The views of a scene show one set of named points, each view turned or mirrored, shifted and resized as a whole, with a little noise and some points left out.
In the rows, 100 means zero.

Scene 1
View 1
z_567: [113 100 101 123  86  87 110 101  84  83 119  87  88 116  82  96  98  93
  83  91 105 102  95 109 105 128  81  96 114  84 117  95 106  95]
z_553: [113  98 107 116  75  99 101 111 105  87 107  97 101 108  88  79 100 111
  95  93 109 108  96 109 101 111  93  91 100  95 122 106 106  93]
z_306: [ 99  82 106 107  78  98 103 125 119 101 115  88 119 120  88  73  84 117
 108 100 104 108  95 123  86 111  85 101 114 104 119 116 114  81]
z_633: [ 98  82 101 119  91  91 113 120  96 103 125  73 117 129  84  80  84 101
 108 100 105 110  97 136  92 128  73 117 136  91 120 113 114  79]
z_417: [ 74  82  82 129  70 101 109  79 113  91 124  85 104 143  98  86  91 126
  73  93 102  98 100  83 114 115 120  88 111  64 104  91 120 128]
z_443: [114  92 124 104  81 101  78 118 113  76 105  91 115  98  91  97  95 107
 102 107 100 112  90 109 108  95 103  88  79  94 115  97 103  85]
z_982: [110  94 134 101  95  92  71 133 119  94  98  90 125  88  91  88  89 110
 120 106 104 114  88 129  90  91  89  93  88 107 117 118 103  69]
z_48: [ 96  97 124 124  83 104  61 108 118  86  93  95 136  91 111  84 106 122
 113 106 108 129  97 106 123  76 135  94  67  73 114 103 103 104]
z_641: [113  98 112 113  86  90  98 102  92  74 117  87  87 111  82 105  95  96
  83  94 101  97  90 103 109 120  87  85 101  87 112  92 106  91]
z_63: [133  91 108 109  61 114 107 122 103  73 111  95 105 109  81  78  96 106
  99  98 107 115  98 113 111 114  91  98  95 102 131 100 107  84]
z_556: [132  89 104 102  78  97  96 124  95  74 112 102 104 111  79  93  97  87
  96 107  98 113  95 112  94 113  82  99  92  98 124  79 102  88]
z_216: [ 94  83  93 125  81  98  94 114 108 100 109  93 133 122  99  71  96 112
 108 105 103 124 104 116  95 103 107 114 105  81 119  96 110 105]
z_446: [109 104 101 114  84  84  96 101 103  87 105 106  85 108  88  90 102 106
  81  91 105  98  92  97  89 111  89  78  96  94 114  96 105 103]
z_856: [ 93  73 112  97  76 103  86 118 127  83 119  85 123 124  91  95  78 117
 100 109  95 103  89 104 100  97 105  89  93  92 106  96 115  90]
z_286: [117  80 101 110  67 112  93 110 101  66 119  93 118 122  89  95  94 100
  93 110  96 117  99  98 120 106 113 101  84  79 118  74 108 102]
z_309: [104  96 112 111  75  98 100 103 110  82 114  87  94 112  88  93  92 115
  87  91 104  97  91 102 107 112  96  79  99  92 114 106 110  92]
z_939: [128  91 102 115  80  97 101 115  82  71 119  91 105 116  80  98  98  83
  93 106  99 115  98 114 110 121  86 106 100  83 122  77 103  92]
z_963: [122 109 100 122  82  87 102 102  87  82 105 105  85 104  84  88 109  95
  83  90 107 106  97 102  98 120  84  87  98  89 121  89 101 102]
View 2
z_48: [124  78 121 111 101 105 110 114 103 101 103 109 105  95  94 138 122  93
 106  92  75 114  91 104  98 105  66  93  83  77 108 108 109  89]
z_443: [ 99  87 117 107 104 111  99 109  99 104 102 100 107 106  99 119 114 105
  95 105  90 100  93  99  93  97  79  96  97  85 104 101 117  99]
z_446: [102  97  95 107 103 101  92  97  79 100  91  98 113 102  94 106 105 105
  95 106 100  94 100  93 101  99 108  91  93  91 102 106 109  96]
z_556: [ 88  90 101 105  98 107  94  96  95 109  94  80 101 101 102 103 100 111
  94 115  90  96 101  98  96  96  87  95 106  87  97  94 121 113]
z_63: [ 82  93 109  99 103 104  88 103 100  97  90  94 100  93 108  98  99 107
  93 108  77  95  92 103  99  94  81  95  98  96  94  99 114 103]
z_553: [ 96  94 108  98 109 100  87 103  92  97  91 100 105  95 104 102 103 101
  97 104  86  98  93  96 100  96  92  93  90  95  98 108 101  95]
z_641: [ 98  95 101 107 109 100  86  97  94 109  85  90 113 105 105 107 103 110
  89 103 103  92  87  84  94 100 101  98 105  91  98 104 112 103]
z_417: [113  92  94 109  91  75  86  99  86  90  90  93 120  95 105 116  87  94
 104  78  95  97  88  79 103 105 100 130  86  90 110 118  85  82]
z_286: [ 98  86 103 111  90  93  96 102 104 101  93  84 108  97 105 119  97 105
  99  94  81 100  89  95  97 102  74 116 102  84 102  98 118 102]
z_982: [ 93  82 132  96 115 129  99 115  96 108 115 104  95 112  98 113 122  98
  97 123  92 102 105 104  88  90  80  79  90  87 107 100 109 104]
z_856: [ 92  86 120 102  95 106  94 112  95  97 111  94 109 113 104 118 101  96
  98 101  96  97  98  92  90  95  82 121  95  86 115 104 101  95]
z_309: [ 95  95 109 103 109 101  87 105  91  97  92 101 112 106 104 108 104 105
  92 100  97  94  89  90  97  97  97 101  95  94 103 107 104  92]
z_216: [107  79 109  98  96  95  96 101  94 104 104  83  96  90 104 111  93  89
 111 106  80 108 105  92 100 101  81 105  84  83 106 110  89 101]
z_939: [ 96  88 100 106 101  99  90  92 103 115  85  75 103  96 108 105  96 110
  96 108  90  97  91  89  96 101  86 101 108  87  93  97 117 114]
z_963: [103  97  90 107 106  98  90  92  86 106  81  91 109  94  97 101 103 109
  95 107  95  96  95  93 102 101 105  85  98  91  93 104 115 102]
z_633: [ 92  81 117  85 115 102  79 100  99 116  99  74  93  99 118  92  87  93
 102 119  95  99  99  79  92  94  92 102  93  94 100 113  77 111]
View 3
z_633: [108  95  69 108  91  87  86  72  73 117 103  77  73 103  93 118  59  78
 110 115 104 101 124 114  86 108  97 111 100  68 101  77  96 114]
z_306: [ 91  97  81 119  86 100  90  72  65 101  99  88  77  95  88 125  66  86
 107 106  96  87 102 123  97 106  93 105 100  83  89  90 100 116]
z_48: [114 102  98 127  85 107 101  80  81  60 114  96 124  59  75 103 108 108
  93 100  75 122  81 110 108 114  97  89 112 122  72 101  97 113]
z_417: [ 89 117  90 120  81 131  71 117 108 109  97  69 125  94  82 108  84  82
 119  92  74 109 121 121  99  99  69  64 112  84 107  90  73 109]
z_939: [108  98  95  87 103 101 102  73 102 125 118  96 118 107  90 105  82  79
  88 112  88 104  99 108 103 111 103 101 103  62  90  76 100 114]
z_567: [105  91  96 106 100 101  93  87 105 124 109  94 102 114  88 119  81  69
  97 109  86 103 119 105 106 110 103  94 111  59 103  76  88 124]
z_216: [109 110  80 109  76 105  92  75  77  87 111  85 105  92  81 102  68  91
 109 111  85 106 105 122  90 105  88  95 105  96  86  85  86 102]
z_309: [ 89  90 101 125  96 109  88  95  97 109 100  94  99  97  85 129  93  78
  98  96  83  96 106 111 116 111  97  88 110  78  95  91  94 128]
z_446: [ 93  94 110 120  85 107  97  89 101 105 104 109 105 116  78 127  90  69
  97 101  72  90 107 112 116 107  97  90 114  81  91  84  87 123]
z_556: [ 98  96  99  94  97  98 107  64  89 117 113 106 105 111  87 116  77  79
  87 112  86  88  89 114 106 110 103 108 101  69  82  81 107 115]
z_63: [ 98  88  97 101 104 114  94  75  82 109 116  99 101  96  85 118  70  91
  85 110  93  90  77 120 112 115 106  95  99  65  88  91  96 120]
z_286: [ 97 110  95  92  98 118  98  82  97 113 116  88 132  86  87 100  89  93
  91 103  82 106  84 116 103 108  87  87 100  78  83  90 102 108]
z_856: [ 78 110  88 116  90 107  95  82  80 109  93  84 105  81  92 117  94  90
 105  92  86  93  93 121 101 102  79  99  99  95  82  95 116 112]
z_443: [ 96  96 101 114  99 101 106  73  85  98 107 102 110  82  86 117 101  90
  88  99  82  99  83 111 112 114  99 101 105  94  77  94 112 120]
z_553: [ 99  89  98 117  92 109  93  83  86  99 110 100  99 100  82 124  77  83
  96 106  85  94  98 115 111 112 102  92 107  76  92  89  89 121]
z_963: [106  90 110 108  93 106  99  84 107 110 115 111 110 120  78 121  84  70
  90 110  74  97 106 107 116 111 106  91 114  68  95  79  82 124]
View 4
z_63: [ 94  93  78 101 123  70 105  98 119  85 112 126  88 105 119 103  86 121
 116 102  97  81  88  80 104 106  98  84 107  96 113  93  98  81]
z_306: [ 90  95  75  79 107  80 104 114 102  96 118 111  87 103 114  94  92  96
 126  89 118  76  71 104  99  98  97 103  91  83 113  83  83 100]
z_633: [ 77 108  88  94 109  69 101 109 100  95 116 107  87 109 118  75  85  92
 142  69 126  70  73 127 110  89  89  95  97  91 112  99  99 110]
z_567: [ 91  99  93 113 127  83 114  94 113 106 106 113 103 115 116  88 112 127
 140  81 117  92  89 107 101  93  82  77 101 117 108 101 111  99]
z_286: [110  93  78 108  98 100 105 100 102  81  95 126  85 105 100  96  97 145
 139 109 102  84  89  80 110 108 115  68 115  91 108 104 106  84]
z_641: [ 96  92  94 117 124  92 116  92 110 109 107 120 102 113 115  97 117 140
 140  86 115  95  99  96 105  96  96  79 100 109 116  88 105  98]
z_856: [106  89  72  92  92 113 106 111  89  98 108 119  85  98 105 100 107 125
 138  98 115  81  81  91 106 103 121  93  97  73 119  79  82  99]
z_939: [101  97  93 117 119  71 104  92 110  90 103 125  88 113 107  87  96 137
 140  89 108  92  99 101 113  99 100  77 114  99 104 104 120  92]
z_982: [101  77  92  64 118  61 111 104 107  89 126 121  93 111  88 110  93 117
 131 102 123  89 101  88 116 116 117 130  85  72 123  62  68  98]
z_963: [105  90  93 102 134  78 116  93 120 104 105 115 103 117 107  98 116 137
 131  95 109 104  94  92  89 101  79  80 101 122  99  98 108  90]
z_417: [101 104  66  97  87 148 117 115  94 101  86 100 101 105 110  87 126 128
 147 101 116  79  52  90  80  92  89  48 103 118 106 113  96  96]
z_556: [112  89  87 107 123  65 100  97 108  98 111 128  83 107 107  97  98 133
 129  94 101  99 103  99 103 104 102  90 111  89 100  91 114  89]
z_309: [ 95  91  81 100 116 104 120  99 110 105 109 115 103 108 118 104 115 127
 131  96 114  86  83  85  98 100  97  83  95 104 121  83  86  94]
View 5
z_216: [ 94  96 102  82 101 103  79 100 102 114  90  88 114 103 128  96 101  97
  99  96  78  96 114  95  91  97  93 108  84  88 124  95  92 106]
z_417: [110  99 101 102  82 109  91 100  93  79  93  64 108  72 116 108  85  86
  72  96  92  89 104  93  90 111  87 127  77  83  95 104  76  93]
z_553: [101  98  98  95  87 111  74 105 106 104  84  99 104  97 123  99 108  88
 104  96  86  85  99 101 111 115  98 107  95 100 100 106  98 105]
z_982: [ 85  96  91  94  98 114  60 105  95 123  94 126 117 124 125  97 107  95
 119  98  69  86 122 101 136  99 103  90 108 104 105  93  95 107]
z_48: [ 70 101 100 100  91 115  86 111  88 102  89  96 117 118 112 113  92  77
  89  87  79 106 126  84 118  96  76  99 108  91 131  84 101 101]
z_446: [104  91  99  93  78 118  81 107 108  98  89 102  89  92 117  94 108  85
  97 101  83  85  99  89 119 122 100 109  95  96  89 109  88  93]
z_963: [ 99  95  97  89  73 116  81 108 114  96  84 101  79  95 119  96 113  85
 104  98  85  84  90  89 112 123 101 109  88  94  97 114 103 101]
z_309: [102 101  95 104  81 113  72 105  98  93  90  98 106  93 118 105  98  88
 100  97  88  83 102 101 120 115  99 109  93  99  89 108  93 101]
z_556: [ 97  99  89  80  84 102  70 105 106 105  90 109  89 104 123  96 109 101
 121 101  84  92 100  88 116 104  98 104  78  94  91 119 111 103]
z_641: [ 96 102  88 100  71 114  72 104 102  88  93  99  86  96 118 103 102  89
 105  99  84  80  94  96 122 114 105 110  80  93  86 113 101 103]
z_443: [ 87 101  90  97  85 110  72 107  91 101  92 110 107 112 115 106  99  90
 109  95  81  95 114  91 128 101  89 100  96  96 100 103 104 101]
z_567: [ 98 103  91  93  72 111  74 102 109  91  91  91  82  93 124 101 105  91
 106  98  85  78  89  99 107 115 110 114  72  90  93 114 104 107]
z_63: [102 105  92  91  86  99  68 106 104 104  80 104 109 100 125 102 107  93
 118  96  94  90  97 101 109 108  92 102  91 105  98 115 119 110]
z_856: [100 101  91  97  96 104  70 101  83 100 100  99 121 100 118 106  90 102
 102  99  82  93 122  96 119  95  90 108  85  92  90 102  86  98]
z_286: [ 91 107  90  89  84  99  80 105  93  91  91  92 103 100 116 110  93  94
 105  94  93 104 108  85 108  96  80 109  75  87 100 114 113 101]
z_306: [107  97  95  91 100 103  64  98 101 116  93 101 123  99 132  95 103 102
 110 101  78  79 110 112 106 103 106 107  89 101  99 100  86 108]

Which points are out of place in each view (at most two, in the order of its rows)? Write - if all are in place.
view 1: z_982
view 2: z_553
view 3: z_309, z_556
view 4: -
view 5: z_216, z_567
